Points, in no order, along strands that fork, close into loops and pass close to each other.
In the rows, 128 means zero.
Points whose rows are less than 92.2 apart are linked; no others are. Some points are linked to none.
K_896: [148 145 147 113 124 144 163 105 117 164 129  92 113 144  93 149 139 114
 155  88 119 136 162 117]
K_968: [159 138  36 112 143 114  76 146  92  96 118  84 101 136  97 104 133  79
 136 139  89 120 112  95]
K_136: [137 154 172 111 121 131  93 131 165  76 141 147 161 141 134 142  80 155
 136 159  97 131 106 159]
K_409: [140 110 144 165 106 116 101 103 109 142 150 167 123 113 125 145 117 146
 129 115 131 155 135 125]
K_514: [125 131 136  97 107 103 155 121  95 126 129  88 109 107  75 148 105  89
 164 129 101 131 169 148]
K_353: [151 115 161 127  81 165 132 103 159 173 119 133 121 103 119 130 134 142
 129  75 154 135 144 118]
K_689: [120 134  45 149 147 107  71 138  92  78 117 136  97 146 160 103 133 126
 129 172 114 109  68  87]
K_159: [142 131 157 117 107 165  76 169 186 101 123 122 149 137 153  71 102 160
  77 189 158  62 117 109]
K_311: [133 109  89 169 136 114 128 123  82 149 152 154 106 103 126 144 151 155
  86 148 205 147 145  95]
K_69: [137 122  26 147 162 106  82 143  82  98 126 138  82 141 134 111 145 114
 105 162 129 129  94  77]
K_960: [101 130 149 111 143  94 189 119 120 133 114 135 114 122 122 154 117  97
 173 101  72 158 125 176]
K_477: [183 140  47  85 140  95  83 146  98  94 131  85 109 124  69 112 132  65
 135 138  69 112 136 104]
K_726: [140  88 112 162 141 118 140 116 119 160 137 172 106  88 134 130 166 170
  71 133 237 124 143 101]
K_182: [150 159 121 125 146 128 158 115  94 178 138  66 136 127  91 157 169 105
 150 103 108 135 187 130]
K_273: [129 139 188  92  94 152 160 121 214 154 122 173 144  77 150 155 123 118
 128  82  88 159 118 187]
K_849: [129 111 180 105 100 179 178 132 175 155  91 128 127 117 125 135 109 128
 145  98 127 140 107 157]
K_899: [129 101 139 171 144 136  95 110 128 127 117 172 144 153 143 102 124 152
 105 143 159 123  97 105]
K_306: [151 123 109 152 117 116 100 105  90 133 140 128 109 141 110 133 117 126
 132 130 134 145 153 107]
K_170: [ 79 122  96 153 152 141 146 145 104 116  88 103 131 184 124  97 126 112
 157 130 141 123  99 105]
K_721: [131 102 159 168 136 132  90 116 158 161 127 192 175 138 150 112 120 156
 106 127 131 128  94 132]
K_983: [ 81 147 102 104  98 122 149 185 112  44 103  96 116 139 154 107  96 125
 133 181 130 101  86 154]
K_337: [161 121 147 134 100 172 133  94 139 176 133 109 112 100 112 159 164 152
 127  73 178 135 168  93]
K_927: [124 116 139 157 159 123 148 103 118 189 135 179 134 127 150 132 157 148
 137  71 127 173 119 132]
K_615: [122 146 139 104 172  73 183 110 106 168 160 105 118 110 102 147 155  92
 160  84  60 136 187 165]
K_947: [ 71 130 134 139 138 153 143 162 144  76  83 117 148 172 149 103  97 145
 149 160 139 110  77 138]
K_630: [ 92 141  82  99  94 113 149 180  87  74 107  84 109 133 125 107  99  90
 144 164 135 112 112 147]
K_825: [109 129 174 106 130 122 192 117 148 153 118 165 123 109 140 153 120 107
 163  89  76 169 113 176]
K_247: [132 144 116 120 129 134 156 109 162 192 121 193 134  64 167 140 177 146
 140  40 126 193 137 138]
K_819: [ 93 106 148 158 134 154 130 152 148 111  89 123 151 163 157  65 132 141
 112 162 178  82  91 116]
K_619: [118 129  76 142 156 142 113 134  82 118 107  97 114 172 112 100 124 107
 137 144 137 129 120  82]
K_528: [ 86 149 100 145 153 134 103 144 134  63  95 136 140 179 160  91 107 145
 150 170 114 107  61 121]
K_327: [113 144 159 108 117 148 105 172 157  69 127 126 145 127 159  98  90 167
 109 180 147 112 104 148]
K_168: [139 132 131 151 177 106 140  96  92 156 146 141 123 170 116 140 138 121
 153  78  86 150 144 133]
K_875: [109 124 131 137 104 132 135 137 106 116 114 126 123 133 136 107 104 137
 147 145 151 130 112 131]
K_547: [ 97 110  89 163 145 116 143 147  93 116 104 130 109 151 150  74 173 128
  89 159 203 102 112  74]
K_837: [119 126 130 101 158  71 181 120 102 139 142 114 120 137  93 146 123 100
 161 106  56 129 156 164]
K_142: [ 75 114 162 127 175 155 116 193 205 109 100 123 190 163 170 106 103 165
 112 160 141  92  89 158]
K_54: [147 126 115 123 110 144 132 107 191 201 108 199 139  48 156 141 186 153
 116  27 144 165 138 132]
K_651: [125 128 174 111 124 159 108 160 175  89 131 124 162 141 140 126  84 158
 124 165 126 120  94 155]
K_9: [148 148  70 146 159 158 137 127  90 165 130  69 134 142 115 153 182 126
 106 142 177 137 163  90]
K_291: [129 116 120 144 126 158 150 137 111 158 111 111 121 127 126 105 150 144
 125 117 194 130 129  89]
K_934: [118 136 202  82 133  93 156 125 161  81 143 151 147 116 129 190  95 135
 143 146  65 143 104 196]
K_58: [146  92 124 152 111 137 140 118 134 176 143 153 110  64 135 146 177 173
  85 100 229 131 144 101]
K_121: [124 113 212  71 117  90 189  99 165  90 152 148 126 122 125 194 111 113
 133 126  58 126 128 188]
K_677: [124 136 181 101 111 138 157 105 185 157 140 191 138 101 146 146 130 117
 141  75  74 159 119 193]
K_68: [104 140  63 110 108 118 143 188  79  92 111  62 118 124 114  97 119  81
 137 149 147 121 134 124]
K_217: [103 143  59 128 117 121 137 181  69 113 121  69 120 141 133  83 145  92
 113 142 169 118 132 104]
K_975: [133 134 175  93 108 106 179  82 136 141 154 102  93  88  92 167 127 103
 157  86  92 125 191 134]
K_314: [135 107 159 176  98 111  87  96 143 151 167 200 150  89 149 151 123 154
 109 107 132 160 126 141]
K_900: [153 119  72 169 154 117 111 112  93 143 172 151 100 112 116 164 150 146
  85 147 180 153 163  99]
K_11: [139 141  95 104 121 106 131 143  89 127 134  63 121 118  69 129 125  79
 147 133 112 133 173 129]
K_120: [143 136 188 119  80 122 123  92 143 120 151 134 117 103 110 155 102 121
 152 106 103 138 154 142]
K_504: [104 130  68 144 134 119 141 161  76 130 116  90 113 149 140  86 164 114
 103 148 201 113 127  85]
K_384: [149 164 135 118 167 105 172 105 102 184 150  83 132 116 105 162 178  95
 155  82  79 133 188 151]
K_894: [101 151  71 138 151 121  78 140 120  57 104 136 118 159 169  92 126 148
 140 185 106  99  57 106]
K_215: [141 127 196 120 115 148  95 105 188 149 148 168 165 154 140 131 105 141
 120 100  84 117 119 169]
K_292: [105 118 173 110 157 169 110 175 204 104 114 126 180 156 151 118  87 163
 113 156 121 112  93 164]
K_36: [169 150  70  93 128 100 104 133 101 112 143  69 125 125  60 120 136  72
 142 134  89 120 186 112]
K_567: [155 148 151 116  81 169  68 150 161  84 135 123 123 127 162  73 106 147
  87 186 158  82 114  95]
K_17: [138 139  65 145 161 151 118 131  81 144 125  76 127 166 112 123 162 105
 115 141 148 131 148  81]
K_232: [135 136 104 133 129 165 157 142  98 169 119  76 123 114 122 136 183 146
 119 117 206 130 151  83]
K_2: [158 109 133 146 106 151 131 104 148 191 136 143 118  71 120 161 174 169
 103  73 194 150 159  96]
K_224: [138 120 167 117 112 166 163 108 138 167 107 125 122 134 109 128 130 128
 150  78 138 136 131 121]
K_73: [161 143  80 149 145 102 114 118  85 170 170  91 128 108 100 178 168 124
 113 129 131 159 195 137]
K_558: [158 151 137 120  83 156  77 140 129  64 130 131 112 121 147  95 100 145
 107 187 138 105 109 101]
K_693: [146 129 181 111  81 127 149  76 148 144 145 116 100  98  97 162 121 105
 156  82 101 130 177 126]
K_304: [146 121  17 151 187 105  91 136  75 112 149 121 100 145 118 131 151 109
  97 153 121 145 130  93]
K_471: [155 132 112 158 130 117 123  94  94 175 166 124 116  95 115 183 158 136
 115  99 144 167 186 115]
K_381: [163 139 117 140 104 129  84  96 103 104 137 134 113 146 113 129 102 128
 135 146 110 131 135  96]
K_211: [137 106 167 162 113 125  77 106 164 165 160 196 174 116 155 139 125 159
 104 110 120 139 109 154]
K_647: [143 135 147 101 113  88 124  85 108 104 148 132 109 152  94 145  90 107
 163 123  58 105 143 134]
K_476: [122 142 198  96 122 115 123 128 166  90 154 163 167 122 136 168  88 149
 137 139  79 146 105 186]
K_193: [152 128 105 140 104 139  78 126 110  89 124 148 102 140 140  98 111 135
 124 169 129 117 105  94]
K_469: [115 113 160 113 159 154  65 168 215 174 129 121 201 131 166 101 103 141
  91 165 155  60 112 130]
K_766: [115 133 119 146 166 102 144 116  91 137 117 133 127 177 111 127 117 114
 171  98  83 138 120 133]
K_575: [ 87 145 148  99 104 145 144 199 142  42 111  97 124 141 171 108  98 154
 107 191 149 108  89 162]
K_797: [130 134 144 140 140 121 153 104 136 188 138 185 131 108 158 136 161 129
 144  43 111 182 125 146]
K_765: [124 110 172  96 110 159 188 139 149 117  92 122 121 122 120 152  98 113
 143 133 123 139 103 167]
K_177: [115 124 149  98 109 118 174 136 113 103 109 107 115 125  98 155  86  99
 160 148 108 134 128 165]
K_878: [ 59 107 160 146 153 147 126 183 173 110  82 127 178 155 170  71 126 146
 107 164 159  80  77 144]
K_414: [160 136 162 127  70 139  87  95 140  99 141 142 125 128 114 135  94 125
 142 144 112 121 137 125]
K_331: [122 110 189  73 105  80 189  69 147  99 171 140 101 123 113 173  99 102
 142 117  53 102 157 160]
K_396: [163 137  71 148 144  87 104 135  76 136 158 102 126 110  86 150 148 104
 120 139 109 154 183 130]
K_634: [ 95  97 125 171 145 136 134 141 117 126  83 137 133 162 151  67 163 135
 113 144 192 100 106  92]
K_905: [116 116 179  72 115  81 211  83 146 127 162 109  92 103  94 176 122  87
 144  99  60 112 182 148]
K_768: [146 104 136 122  87 156 126 122 194 203 107 175 142  46 158 135 161 153
 117  60 158 135 127 130]
K_202: [127 132 124 163 176 122 137  96 102 183 146 163 137 161 129 152 156 137
 130  75 122 167 136 112]
K_235: [112 156 120 110 139 104 102 129 131  62 118 124 126 147 132 135  89 147
 162 181  84 122  82 158]
K_395: [137 119 123 156 127 144  79 121 135  98 119 161 133 151 152  79 114 151
 104 172 161 108  98  99]
K_839: [151 130  37 148 159  99  95 140  71 124 153 108 121 127  99 136 142 112
 100 157 127 151 161 115]
K_851: [133 112 158 128 137 157  61 148 200 147 115 130 175 138 163  82 114 152
  82 174 167  54 113 114]
K_915: [ 63 114 124 152 146 152 165 157 121 104  80 116 139 175 146  96 117 130
 153 135 139 122  85 131]

A fork is a point with three links, a tip a point with one. Leave the first point through the second and follow the links. Name the first fork or tip that comes.
K_120 / K_693 => K_651
K_960 / K_837 => K_224
K_615 / K_837 => K_273
K_471 / K_73 => K_291
K_409 / K_314 => K_193
K_247 / K_797 => K_766
K_619 / K_170 => K_471
K_395 / K_899 => K_381

How many points has the smallest loop of links through each point below? Write 0 if it is on no loop.
K_575 => 14
K_677 => 0
K_395 => 9
K_170 => 0

A piece is all that can be reached along the links. How many separate loops has the piece of each point below (a circle has one, a figure eight two, a Y none), and how many tips (points with one link)?
K_651 => loops 2, tips 1
K_182 => loops 0, tips 3
K_528 => loops 0, tips 2
K_247 => loops 0, tips 2
